Points on a hilly landscape, in no order, each with its height.
From any point a ball rolls to the lowest of the 2 points nearest to it. It stops when none of these is lower. Distance is the straight distance between rows; heights are no part of it.
<1002> height 7.17: [  6  27   3   0  -9 -13  23  18  32  49 -18   8   3  21   9 -17  20   1
  25   3  -7 -18  -7  -2  -9   7   1 -13  38  19  -7  14 -28   4  -5  11
   8  11  25  -7  -9 -13]
<206> height 4.95: [ -5 -14 -37 -38  39  14 -15   2   5   4  25   1   3  13   8   2 -18  -4
  10  25  14 -15  21  21   8  -7   6  -4  -4  24   3 -23 -44 -18   5   7
  -2   5   0  30  21 -11]
<484> height 8.34: [ 25  15  12 -20 -27 -17  25 -15  -1 -17  -7  11 -13  17  13  28   4   6
 -37   1  20  18   0 -18   2  -4  -1   1 -37   2   8   6   2  13  -1  16
  -3 -30 -24  -3 -14 -13]
<340> height 3.24: [-24  -3  -7 -10  -1 -14  13  12  34   1   0  -2   5  -8  -2  -7  33   1
  -4  28 -13 -32  -5   0   2  24 -21 -22  41 -18  15 -11 -22 -27   7  -4
   9  34  23  24 -15  27]
<50> height 5.01: [-45 -12  -4   1  17  21 -21  20   4   6   7  15   7   0   3  -3 -15  -2
  -6  29 -12 -10  27 -28 -28  -3   0  19 -21   0 -15   6   2 -16   0  -2
   1  41   5   4  -7  18]
<233> height 8.50: [ 16  18  10 -48  -5   3  19  15 -14 -15 -15  15  13  -3   2  15  -5  13
 -37  -1  33  26   5 -25 -18  -2  -5  25 -39 -13  24  -3  13   7  16   7
   5 -21 -30   8 -15   0]
<756> height 7.28: [ 15 -28  13 -27   2 -22 -12   7   1 -23 -48  -2  19  -8  14  -3  11  12
 -26  40 -10 -25 -33   6   1  28  24 -19  15 -21  12 -19 -18  12   6 -17
 -17  -7 -11 -19  14 -38]
<928> height 6.30: [-26  13  -2 -10  23  -9 -12   9   9 -10 -31  37 -20   8   6   1   5  -5
 -11  23  12  -5   6 -20  -9  33   6  -3   9 -22 -52  -6  10  -1   2 -14
 -38  -4 -22 -17 -13 -11]
<492> height 2.78: [-28  -5  19  32 -19  13   0  11   0  16  20  17   0  32  35  -9  19 -20
   9  37   2   5  -4 -50   6  17 -25  16 -25 -23   1  25  -1  18 -19  -1
   0  21  -8 -24 -16  26]
<1053> height 5.78: [ 20  -5  25  34  25 -13  13 -18 -11   8 -24 -13 -10  -7 -15  -2   1   5
 -22 -30  15   2  -4   0  15  12  25 -15   7   7 -38  -1  48 -27   1  -5
   6 -18  -9 -13  16 -41]
<1117> height 3.64: [  7  32   6 -12 -36  -5  10  10  13  -5  -7 -19  32 -16 -10  -1 -16  16
  -4  -4  14  12 -26  11 -18  21  29   4   4   1   9 -49   3  40   6  -2
   6   2  -2  27   4   0]
<977> height 4.80: [-36   9 -15  12  30  36  -8  21 -17  13 -12  -1   8 -22 -23 -29  -8   2
   9 -41  52  14   5 -11  -6  11 -31  30  21  -3  -8  -3  46 -31  10  -9
 -10   4 -11 -14 -16  21]
<1118> height 5.13: [ 38 -10 -17   2  15  19   0   7 -18  -3   9  17  15   9  -8  -2   8  -5
  32 -23   6  20  30   9   5 -10 -16   5  16 -10  17   8  28 -12   8  11
 -20  12 -14 -14   9  35]
<632> height 2.36: [ -8 -12  21  13 -11  35 -11   7  -7  -8  12  10  13  24  29   2  21 -46
   7  55 -10   5   3 -27   9  19 -11  -2 -10 -17  11  17 -29  33 -25 -17
 -12  24   4 -13   4  -1]
<924> height 6.41: [ 15  15  39  24  10 -10  21 -19  -4  -8   0 -26 -10 -16 -17   2   1  10
 -11 -47   7 -16 -16   9  -1   6  14 -19  11   0 -38  -1  21 -18   1 -20
  -6   5  11  -6  21 -16]
<865> height 4.23: [ -3  15  10  17 -15   0  -2   2  -4 -16 -10 -19  16 -45 -18  -1 -23  10
 -15 -18   1  18 -25   1  -6  10  24   8  -2   6   6 -37  27  18   8 -10
  17 -16  -2  23  -1  -4]
<1099> height 6.69: [  5  -7  10 -35 -13  18 -12  15 -35 -32 -21  -8  34 -21  16 -29   0  19
  -3  11   2  -2 -32  11 -23  28  -4  22 -17 -43  -3 -23  -8  42  13 -17
 -15 -18 -19 -11  -6  18]
<829> height 7.06: [ 15  -3  15  12   3  -9  11 -20  -1   2  -3  -6 -20  -9  -8   2  -8 -19
 -36 -35 -12  -5  24  31  -4 -27  -2 -17  -9   1 -37  34  -2 -42 -14 -20
  -4   7  16 -29  -1 -10]
<668> height 5.28: [-28  20 -17  14  36 -22 -28   2   6  14  -9  23  -5 -24  -9  -1  10  12
   3 -24  28  28  12  -1  -3   0  -6  10  20  19 -27   9  51 -37   1  12
  13 -13 -18   2 -31  -6]
<111> height 5.95: [-24  31 -29   4   4 -14  21   2   2  18  -6 -18   1  -3 -18 -16 -24   5
  19 -32   2 -11  -5 -17 -19   4 -22  14  10  13 -36  24   3  -6   9  14
  -7  14  22  14  29  42]
<254> height 4.22: [ -3 -17  -3  13  42  -5 -10   0   6  34   9  11  24  20  14  -9  14  12
  44  14  -4  -9   5  -7  25  13  21  -5  33  27  -6  18  19 -13  -6   7
  10   2  10  -5  19 -12]
<4> height 6.57: [ 33  29  29  10 -53  -8  12  -3   2   8 -34 -12  16 -10 -11   4  -1   3
 -11 -12 -15  15 -14 -14 -13  -5  15   3 -11  11  11  10   3  37  -8  -1
   5  -7  18 -19  -5  -6]
<769> height 4.81: [ 34 -10   8 -10  14   0   7 -20  24   8 -27 -23  45  -1 -13   2  26  10
  11  -7 -12 -19 -28  24  29 -11  28 -28  29  25  43  -6 -11 -38  -1 -19
   2  11  24  -2   5 -12]
<911> height 5.03: [ -7  17 -21  -9  -5 -18   9  -5  -7   4 -14  -5  -1  11  -8 -29 -11  21
  12 -11 -18 -10 -41 -22 -19  10 -30  18  -9  -1 -23  34 -13   4   9   6
  -5   0  20  -8  24  37]
<907> height 7.62: [ -6   1  26  -4 -23  24   0  23  15  11   8   1   0  18   7  -6  11   2
   1  30  -2 -21 -13 -21  -6  -8  -8   7  -6 -14  38  -9 -38  -8  -3 -11
   4  31   4  -4 -20  -2]
<665> height 2.93: [-28 -22 -20  33  -5  10 -12   2  11  23  21  -8  -9 -17 -11  -6 -19  -9
   0  11  19  26  13 -23  17   2  14   8  -5  26   8 -26  41  19   4  13
  42 -22 -16  19  17  -8]
<331> height 4.79: [  0 -12  16  15 -40 -24 -10 -16   2 -20  -9 -13  -8 -30  -4   9  -4  20
 -20  -5 -35  -7 -31  13  -5  -3  27  -6 -10  -5  19 -26  -1  20  -5   0
  12 -17   5   8  -4  -9]
<674> height 2.45: [ -8  14  32  23 -22 -19  28 -16  23   1   7   4   0  16  20  17  17  -8
  -8   8  -4  -9  -2 -14   8  20  13 -25   3  -6 -17   1   6  33  -8  -2
 -10   5   4   8 -10   2]
<407> height 6.58: [-18   1  16  29  19 -30   2   5  16   2 -16  25 -15   8  29  11  21 -28
 -27   8  -5  -5  25  -5  10  26  -4 -20  14 -38 -39  11   9  -6   1  -6
 -11  -3  -8 -27 -15 -12]
<945> height 7.91: [ 54 -30  17  -5   9   0   1 -14 -18 -13 -12  14  -8   1  11 -14  -1  -6
 -12 -21  20  17  14  30  16 -10 -11 -17 -15 -12  -8  16  -4 -19  -8  -7
  -6 -20 -18 -25   0 -18]
<267> height 7.69: [ 11 -24  26  11  -7  22  11   0   3   4  20 -15  -6  14  -1  -2  18   4
  10   4  -6 -20 -26 -12   6 -16  -3 -15  -5  11  24   8 -26 -29   0  -7
  13  28   3 -14   4 -16]
<425> height 3.04: [  3  32  18 -12 -28  -9  22   1  12 -27  -3  -8  19  -6  18  11  -1   3
  -9   7  18 -15 -17   6  -6  14   8 -20  -6 -10 -15 -24 -28  26   6 -11
  -5  10  -7  17   5  -5]
<317> height 4.78: [  8 -12  12  -5  27  -8  20 -10  12  -1 -14   6  51   1   9   8  -8  27
   0   8  25  -1   0 -16   4  21  10 -12  15  -2   4  -3  29  -9  15 -10
   6  16   1  32   1  17]
<1199> height 4.48: [-17  22  -7  13  14 -14 -15   1  21  23  16  16  -2  -5  15  -3  16  -1
  30 -26  13  15  20  26   1 -28   2   2   8  31 -12  -1  22 -19 -24   5
  13   3  -8  -2 -31 -14]
<369> height 6.75: [-42  13  13  30  25 -44  -5   6  16  33  -3  26  -5   5  34   7  12 -11
 -20   1  -3 -10  19 -18  -3  22  11  -3  31 -27 -35  12  25   7   4   0
   5  -5  17  -3 -45  -6]
<714> height 6.28: [  5  20 -12 -57   5 -10   2  13 -11 -13  14   9 -21  20  10   8 -13  29
   8   2  16  -4 -31  19 -25  -6 -19  16 -44   4  -5   0 -43   5   2  10
  -9 -10  -9   3 -19  -2]
<54> height 2.28: [  6 -44 -19 -26  26 -14 -11  -4 -49 -14 -14  -3 -13  14  -2 -12 -22  18
  -1  12 -14   1 -16   5   7   1  -4  13 -13  -5  23  24 -31 -17  22  13
   0 -24  10  10  29  -6]
<983> height 2.08: [  4 -11  31  35 -34  12  23  -7  10  -4  13 -11   2  29  16  20  31 -40
   7  32 -19  -2   5 -19  26  22   1 -35   8 -19   4  15 -12  45 -13 -12
 -13  13   4 -17   8   4]
<321> height 6.97: [-18  27  24  34  25 -14   2  12   4  35   5   1  25   4  10  20  -1  -6
  -3 -16  -4 -14  33 -11 -17   6  15   8  33 -24 -25  12  35  13   5  -9
  12  16  24   3 -29   0]
<120> height 5.69: [-28  23   8  25  19  11  13  -3  -1  -4  11  -6 -11  -5  13 -30  -8 -10
  11 -38  37 -18  16   5  -1   0 -37   1  17 -14 -46  -4   7 -21   6 -20
 -12   9  -1   0   6  13]
<280> height 3.44: [-21  -1 -16  26   4  29 -13  28   1  23  13   3 -14 -10  -3  -8 -24 -21
 -11  -1  21  12  35  -4  -9  -4   8  11  -1  12 -12 -37  22   1   8  12
   9   0 -12   9  13  -9]
<1017> height 7.38: [  7   0  11  -7  -7   2  13  -4  -9  -4   7  -8 -33  14  -8   4  -2 -22
 -32 -11  -8 -13  12   3  -2 -32 -21  -7 -33   4 -12  37 -32 -35 -12 -15
   1  14   3 -22   0 -16]
<238> height 8.68: [ 26 -10   4 -17   8  10  16  -7  -2  -1 -33   9  14  -4  -6  -1   7   8
 -42   9  32  14  21 -47   3  -2   0  -4  -4 -15  38  -9   5 -13  33  11
   7 -11 -25  17   2  -1]
<824> height 5.05: [ 28 -14  14  21  11  -1   7   1 -16 -12   5   0 -21   4  -4  13  -9  -3
  -6 -10  14  20 -13 -20   4  17  16   0  -8   5 -31 -14  39  14   3   1
  -7 -21 -33 -21  30 -33]
<217> height 1.82: [  7 -17 -26  -7 -19   6 -20   8  -8 -13  15   0  10   1  -2  -2   4 -16
  31  21 -24   7   7  27   8  -4   4   0   4 -14  34 -19 -30  29   2  10
  12  -2   7  10  19   6]
<1135> height 6.95: [ -7  24  16 -42 -10   8   1   3 -36 -15 -19 -18 -35  26  -7  11 -17  -9
 -38   0  -9 -13  -1   2 -21 -26 -10  27 -49   6   3   9 -45   3 -11  21
  -5 -21  17  -2  -4 -41]
<984> height 7.18: [ -3  22   5 -19 -15   0  18  -3 -20  -5  -2 -11 -34  36  -1  21  -7  -9
 -39   6 -26 -17  10 -28 -18 -20 -34   9 -45  -3  -4  24 -54  -3  -3  10
  -4   3   8  -3  -1  -5]
<1080> height 5.85: [-16 -29  -1 -20  22  13 -25  21   4 -15 -13  18  18 -11  16  -3  -2  -7
  -5  49  -9 -12  -4  -8  -9  10  -4   9  -5 -16  -2   6 -18  -9  -2 -21
 -12  27  -1   3  -6   9]
<694> height 3.53: [ -3 -23 -19 -24   3  -7   3   1 -26   7   2 -17 -18  26   0   0 -22  11
   8  25 -25 -23 -15 -20   1  10   2  12 -12  -1  14   4 -40  26  19  30
   8 -17  16  13  36  -7]
<613> height 8.81: [ 15 -13  -6  -3 -10  -8  16 -20  -1  -2  -9  -2  -6 -25  -7  -3 -12  13
 -34 -14  25  16  12 -11   7 -17  -6  -2 -14  -7  30 -28   0 -13  33  14
  22 -29 -26  38  -5   0]
<410> height 3.87: [ -6  -6  -4  11   4   5 -32  -7   2  -5   3  14  -3  -5  11  -6   0 -18
  13   6   0   2  13  22  10 -21  18  -4  -1  29   8  -9  -1 -14 -19  -7
   4 -10  -7 -10   3 -27]
<241> height 3.72: [-38  -5 -39 -27  16   5  -3   8  12 -12  10  -3   4   3  -7 -17  16 -11
   6  19   0 -32  16   7  14  12 -19 -25  36  -7   8 -18 -33 -23  10   2
   6  34  10  31  18  24]
<457> height 4.36: [ 36   3   2  19   1  15  -1  19  -4  22  -6   6  10   9  -7  -7   8   3
  28 -21 -14   0  26  -3 -10  -7  -1   4  12 -17  -5  24  16   2  10   0
 -15  19   7 -38   9  20]
<843> height 3.37: [-23  12   1  -7 -26   5  -8  18  -6   1  24  27   0  25  30 -16   8  13
   2  39   9  16 -29 -35  -5  19 -28  35 -47 -30  -8  23  -7  24  -4   5
   5  -5 -25 -32 -14  36]
<1136> height 7.05: [ 25  76   4  17 -32  -8  16   0  -1 -20   8 -31 -27 -29 -20  22 -10 -14
  -3 -40  11  10   7  14 -13  -6  -8  -1   7   5 -24   6  34  12 -26 -15
 -25  10   2  -2 -11   4]
<944> height 4.30: [ -7 -32 -26 -24  53  13 -10  14  19   8   6   6   7   3   3   0  33  -5
  15  43 -14 -19  12  -2  32  18   5 -26  51  -9   8  -8  -5 -39  15 -12
   0  26   6  10  18   9]
<37> height 5.27: [-12 -26  14  17 -23 -12  -8 -22  18 -14  16 -15 -10 -14 -10  12   3  19
  -1  13 -53 -21 -34  13   7  -9  15  -8  -7  15  -8  13  -9  22 -28  -4
  13   1  24   1  -7 -16]
<10> height 5.52: [  5 -32  13   0   0   9  13 -17  61  22   0 -35  19  -6 -16   6  41  11
  19   1 -34 -25 -24  29  39 -28  14 -32  40  28  42   5 -10 -20  -6 -24
  14   4  28  12 -16  -2]
<460> height 6.98: [ 11  -7  16 -28  -8   7 -20   8 -18 -33 -35  11  24 -21   0  -6   7   9
  -3  16  18   0 -13  21  -5  15  23  -3   8 -29  24 -40  -8  22   8 -16
 -23 -21 -29  -5  -4 -20]
<886> height 6.59: [-10  34  -1 -26 -30 -19 -23 -14 -24 -35 -10  -2 -17   5 -15  20  -8 -15
 -35  -6 -12  -6  -5  27 -16 -22  11   6 -35  23 -21  11 -30  -1 -33  -5
  -7 -10  18  -4  -9 -39]
<676> height 7.53: [ 48  -8   6   6  12 -13   9 -23 -17 -23 -11  -9   2  -5 -10  -1   6 -14
  -8 -44  -1   6  10  58   7  -6 -11 -26  10 -12 -27  20   2 -22  -6 -11
 -32  -7  11 -25  11 -10]
<746> height 2.44: [  8  -6  17   3  27  58 -11  10   0  15  -9   6  39  -1   5 -11  -8 -12
  18   3  19   0  41  -1  -5 -10  17   6   7  -6  18   3   2 -16   1 -25
  -6  22  -8 -13   3  -1]
<124> height 3.65: [-11   1   4   7  30  43 -19  12   1  21 -22   7  34 -27 -22 -25   7   0
  21 -18  32  11  32  -7  -2  -9   7  15  23  -7  19 -18  36 -26   1 -18
  -2  15 -12  -3 -15  10]
<647> height 1.76: [ 18 -25  26  27  -4  22  26   9  27  31  19  -4  15  32  26  16  17 -26
   3  43  -2  -8  25 -15  23  12  13 -24  12 -11  19  -7 -20  18   2   4
   5  21   2   8  11  -6]
<182> height 3.35: [-29  -4 -19   0  -3 -15 -17  -2 -12 -26  15  13 -29 -13  23  11 -18 -21
 -11  11 -27   1  10   8  -5 -17  -1  -6 -16   5 -19  -8 -20   6  -7  -1
   8  -9  -1   4  -1 -16]
<375> height 5.02: [ -5  37   3  10   6  -9  -6 -15  35  24 -10  -2  33  -8  -6  -3  24   6
  32 -22   4   1  17  19   3 -22  31 -10  35  36  29  -1  27 -11 -16  -1
  11  -1  15   6 -24  -3]
<244> height 2.92: [  4 -37  -7  -6   4   1 -17 -18 -19 -56  19   3 -26   0  15  18   4 -34
  -4  30 -29   1   5  19  22   3   1 -16 -11 -15   5  10 -27  18  -1 -12
   7 -16  -7   4  15 -26]
<614> height 6.22: [ 16  31  -9 -14 -40 -20  -3  -9 -14 -14 -18  -5 -12   2  -8  13 -25  -4
 -17 -22 -11  13  -7  22 -11 -13  13   4 -40  31 -13   7   0  34 -27  11
   8 -36   4  -3  -7 -29]
<736> height 5.92: [ -2 -27  21  21 -17   2  -5 -26  38   8   6 -22   4 -22 -24  -3  31  32
   8  -6 -40 -16 -28  22  23 -24  26 -13  13  26  32  24   4   0 -20 -17
  14   6  26  -3 -15  -2]
<359> height 2.34: [ -2  -1  14  -1   5 -14  21  -2  28  -1 -28 -12  32 -16   2   7  22 -10
 -19   7 -23 -28  14  -7   2   6   4 -30  42 -17  12  15  -8 -23  11 -30
   3  34  36  12 -15  16]
<1094> height 5.68: [-23  -1  -5   0   6  23   8  11  -9  -6   5   8  16 -10  14 -31 -23 -15
   9  -7  20  -7   4  15 -17   9 -29  15 -17 -21 -37 -12 -18   2  15 -14
 -12  11  -5   0   8  23]
<516> height 8.17: [ 30  -1  28  17 -13 -10  17 -17   6   4   5  15 -19  23  17   0  14  12
 -15 -13  16  16  -7  -3  19  -4 -11  -9 -18   3   8  33   5  -4 -10   2
  -3 -20 -19 -24 -16 -11]
<333> height 6.42: [ 14  37 -20 -24  -4   0   4  10 -17 -13   0  -4 -12 -20 -26   6 -20  17
  12 -36  19  25 -15   9 -30   0 -15  23 -10  12 -10 -15  33  -1   2  10
 -18   2 -10   2  -9  17]
<52> height 2.48: [-11 -19 -14  18 -25  -8   3 -26   1   3  20 -12 -27 -19 -10   0  -8  14
   0  -8   1  13   3  -2  22  -6  19   1 -12  25  22 -12  32  31   6  21
  21 -43 -15  29   9 -11]
<1154> height 2.62: [ -4   1   9   7  28  10 -14  15  -2  22 -13  11  25  11  -3 -22  13  18
  39 -10   3 -14  -8 -10   1  13   4  -5  34  -1  -5  22  22  -9  -4  -6
  -5  20  12 -17   4   9]
<161> height 4.12: [ -8  11  -6  -7 -17 -24  -4  -6   1  -7   8  10 -20  21  16 -15   4  18
   1  14  -9  -1 -47 -24  -9   3 -41  24 -21 -26 -22  40 -19   2   5   1
   1   3   0 -38  -3  37]
<265> height 7.22: [  6  26  30  25  38 -14 -11  -3  12  11   3  17  15  -5   6  42  15  -4
   7 -13  -3   4  32   9  -1   3  39 -12  26   0 -16   2  52  -1 -11  -7
   1   4   3  -3 -26 -28]
<635> height 5.94: [  7  18 -27  -9  -7  13 -16   6 -33 -32   0  -4   5 -27 -39  12 -12   0
  29 -29  21  18 -17  14   0   4  -8  18  13  -1  18 -34  43   0  -2  14
 -17  -6 -10  10  15  23]
<467> height 6.79: [ 26  48  17  17 -51 -19  12 -13   4  -6 -19 -13 -21  -9 -23   8  13  -6
 -19 -24 -13   5  -3  -2 -18  -6   8  -9  -1   2  -8  27   9  12 -30  -2
 -18   1  12 -22  -8   4]
<109> height 3.81: [  8 -32   6 -25  28  10 -19   5 -55 -12  -7   0 -11   6   1  -1 -25  19
  -2   3  -2  15  -4  32  -3 -27  -5  36 -34 -12  33  14 -27 -19  10  16
   8 -34  -6  -4 -10 -10]
<649> height 4.07: [-19 -10 -11  13  -3  -9  -7   3   8   8   1  17   0 -13   6  19 -11 -14
 -23   5 -26  14  39 -17 -13 -18  -7   3  -5   4  -4  16  27 -17  -2   1
   9  13   3   0 -14  26]
<596> height 4.49: [  9  -8 -19   7  21   9   8   1 -18 -19   6   4 -12 -13 -13   5 -25  -1
   1 -18  37  19 -11 -22   8  19 -19  16  -9  -8 -26 -10  48   1  23   4
  -4 -32 -27   6  22   8]
<975> height 6.92: [ 11 -10  18  22   5   0  35 -29  -6 -14  19 -38  -8  -4 -14  -9   3  12
  12 -56   3 -24 -27  17  12  -4  -8 -20  16   3 -18  -1  -2 -25  -2 -15
 -14  22  19   4  26  19]
<363> height 1.90: [ -6 -37 -22  26 -34  -3   5 -15   7  11  38  -8 -31  -5 -15  -3  -6  22
  19   5 -35   3   5  10  25 -21   5  12  -7  23  11  13   0  54  -8  23
  12 -17   3  18  16  17]
<404> height 5.35: [ -8  -3 -18 -34  36  14 -16 -20 -18 -18  -5  -8 -13  -1  -6  -9  -5   2
  -9  -8  29 -13  12  12  14 -23  -4  -7  -4  14  17 -24 -39 -39  14   4
  -8 -10 -15  32   7 -16]
<169> height 7.37: [ 15 -42  26  14  12  21  22 -18   8  -9  29 -30   0   6 -10  -4  23  -6
  10 -25  -8  -9 -25  30  25 -17  -8 -30   2   9   9  17 -20 -34   0 -31
   9  23  15  -4  10  -4]
<247> height 5.60: [  5 -43   0  -3  18  -4 -14  -7  12   6   1   7   3  -6   8   0   8  21
  14  27   0  -5 -29   0  12   9  19 -14  10   3  24 -35  -2 -25  13   5
   4   2 -17  10  -3 -18]
<729> height 6.68: [  0  34 -24 -54 -10  12 -17  10 -16 -22  16  17 -23  -5 -17   0  -6  22
  13 -22  30  12  -7  19 -29 -10 -21  30 -18  -4   4 -15  -7   2  -4  10
 -23  -2 -25   5 -30  22]
<15> height 4.55: [-10   2 -29 -25   6  -5  -2  16  10   6  20   5  -4  21   2  21 -28   1
  -7  31   1  -4  24 -10 -13   8  13   3 -14   5 -10 -27 -10  11  10  23
  -2  10   0  35  27  -4]
<184> height 4.96: [  8 -51 -19 -21  35 -13 -14  -6  24   7  -9  -2  28  -4   3  11  13   9
   3  39 -34 -12 -21   4  18  13  13 -19  39   8  21 -14   1 -35  12  -5
   7  12  27  19   3  14]
<284> height 5.86: [  3  15 -10   9 -21 -18  -7   0 -13   6  -7  12 -45  -4  -4   1 -19  -8
 -34 -20  13  26 -14   2  -4  -5  -7  28 -32  26 -25   8  23  12 -17   7
   7 -51 -12 -19 -10 -35]
<510> height 3.61: [  8  -1  29  13  18 -13  11 -18  21   2 -20 -14  33  -8  -2  16  15  18
   7   2 -15 -22  -1  -5   8  10  36 -23  34   9   4  -5  16 -15   6 -16
   0  19  26  10   5  -3]
<853> height 5.59: [ 20  -3 -37  -4   8  31 -16  13 -19  -3   2  -6  19  -8 -35 -14   0  -1
  27 -32  10  29  17  16  -5 -10  -5  15  20  -4  41 -34  20  -6   9  25
  -5  -2  -8   1  17  33]
<656> height 2.40: [  5 -32  -9  -5 -13  -5 -21 -20 -33 -50   3   1   5 -14  -1  -4   6 -19
  13  -4 -25  15 -13  45  17   1  -8 -14   4  -9  28   4 -18  15  -5  -3
   6 -28   1  -1   1   6]
<209> height 3.96: [-11  19 -17  29  -3  12  -6  16  -7   3  29  21 -24  -7   5   6 -26 -25
  10 -16  24  20  11  -3  -4   9 -26  20 -10   5 -28 -11  46   3   3   2
   5 -12 -25  -8   2   1]
<1191> height 4.64: [-26  17   4  34 -32   0  14  -2  15  21   8 -13  -5 -20   6   6 -20 -20
 -23  -1 -29  16  31 -17 -24 -24 -11  16 -22   3 -19  15  15  20  -8   0
  10  10  18   8 -12  25]
<597> height 5.93: [-24  20 -14   0  43 -11 -27  17  12  13 -23  36 -24  -1 -10   4  15  18
  -8   5  25   4   6 -32 -11  31  14  14  27  -3 -38  -4  45 -15   2   8
 -14  -9 -22 -12 -22 -22]
<455> height 1.04: [ 31  -2   5  -2   2  37   5  16  12  29  -3  -3  29  21  16  -3  -8 -24
  10  24   4   9  28  -9  -1  -8  15  -2  -9  13  24   3 -31  23  -3  -3
  -1  21   5  -4  13 -10]
<335> height 7.44: [ -4  32  21   4 -31   9  10  22  27  51  -9  -8   2  26  11   2  17  -4
   8  28 -12 -11 -11 -26 -19   6  -1   3   5   9   6 -19 -27  20 -20  16
  -3  32   9 -20 -20  -7]
<855> height 5.39: [  2  10  -9 -10  -4  -2  -8   6 -26   5   5  12 -19   0  -1   0 -21   7
   1  -6  25  33  -9  -9  -5 -21  -5  25 -30  31  17   3  18  -8  -7  14
  11 -36 -24  -6 -10 -30]
<177> height 5.91: [ -2 -22  -5  14  18  -6 -26  -8   6 -20  15  17 -15  -8   0  19  11  -6
   4  30 -10   6  10 -12  13   5  25 -20  13  -7  22 -39  20  -5   9  19
   5   0 -35  20   6 -19]
<82> height 6.85: [ 11  23 -20  -2   5 -15  24   0  25  28   8  -8  10  23 -11   0  26   8
  32 -13 -17 -24   0   3  13  14  -6 -20  56   5 -10  22 -17  -1   4  11
  -2  20  33  -6   7  31]
<38> height 5.29: [-19   9 -21   4 -17  16   5  -1  -1  15  26 -12  11  -4  12 -37 -29  -3
  17 -17  27   1  -2  17  -9  -1 -30  13 -20   2  -6 -21 -14  19  -1   6
  16  11   4  25   4  29]
<1195> height 5.77: [ 13   9  -8 -41  -1  -8  -5 -14 -20 -33  -2   1  -7  13 -14   1  -1  16
  -4  -8  23  -3  -9  15   3 -12  -4   0 -13   6  29  -3 -30 -16   2  11
 -10 -13  -9  15  -4 -17]
<754> height 6.36: [ -6 -21   1 -44  -8   4 -10  24  -7 -11   2   9  24   4  22  -7 -10   4
  -2  56 -13  -5 -28  -5 -25  25  -1  15 -18 -32  -4 -19 -26  39   6  -5
  -4   7  -7   0  -8  13]
<964> height 4.72: [  6 -21  -4  -4   0  27 -28  23 -51   5  20   3 -27  -2   2   0 -25  -2
   3   2   3  38   0   9  -6 -26  -5  39 -39  -1  26  12  -4  -8   6  13
   9 -29 -22 -21  -9 -13]
<30> height 6.82: [ 10   8   7  -7 -34 -11  -7  -5   1   1 -29   1  24   9   3  13   3   1
  -7  26 -34   2 -12 -20  -5   0  15   2 -11  14  18  19 -10  28 -20   9
   1   3  26 -11  -5  -8]
<718> height 1.23: [  4 -24 -22   9 -29 -14  13  -8   6   1  33  -8 -10   5 -10 -10   1   7
  22  -6 -32   1  -9  11  13   7  -8 -10   5 -11  14   1 -13  24   1   8
   6  -2   9   8  20  30]
<1177> height 4.13: [-14  -2 -22  -8  -1  -9  16   4   2  14   8   9 -23  28   1   7 -23   3
 -14  17   4  -9   4 -33   0  12  -6   5 -16   4  -9   3 -17   2  23  25
   2 -13  -5   5  34  12]
<758> height 4.99: [-25  -9 -21  24 -31  -1  24  -1  21  20  32  -9 -19 -11  16 -12 -28 -10
 -10  -4  -6  14  21   6  -4 -20 -23  11 -28  10 -20   2 -21  25   7   5
  22  -9   7  18  -4  22]
<654> height 6.49: [-11  27 -39   3  26 -21  21  -7  10  17   2  -7  11   9  -8 -12   6   5
  29 -46   6 -10  24  12   1   5 -18   0  39   4 -29  19  17 -10   1  19
 -13  11  20   9  19  51]

For each start below, name the point where the ball stops.
<984> -> <54>
<714> -> <54>
<975> -> <718>
<1136> -> <1154>
<238> -> <829>
<756> -> <359>
<177> -> <718>

Call two points neighbours if one is among the 2 nearest of the other. Go from one point of each pair to the other, from neighbour to neighbour, staying as low as possible. Name the highest point that can't be avoided.
<829>, <1154> -> <1017>
<649>, <983> -> <120>
<1154>, <54> -> <729>
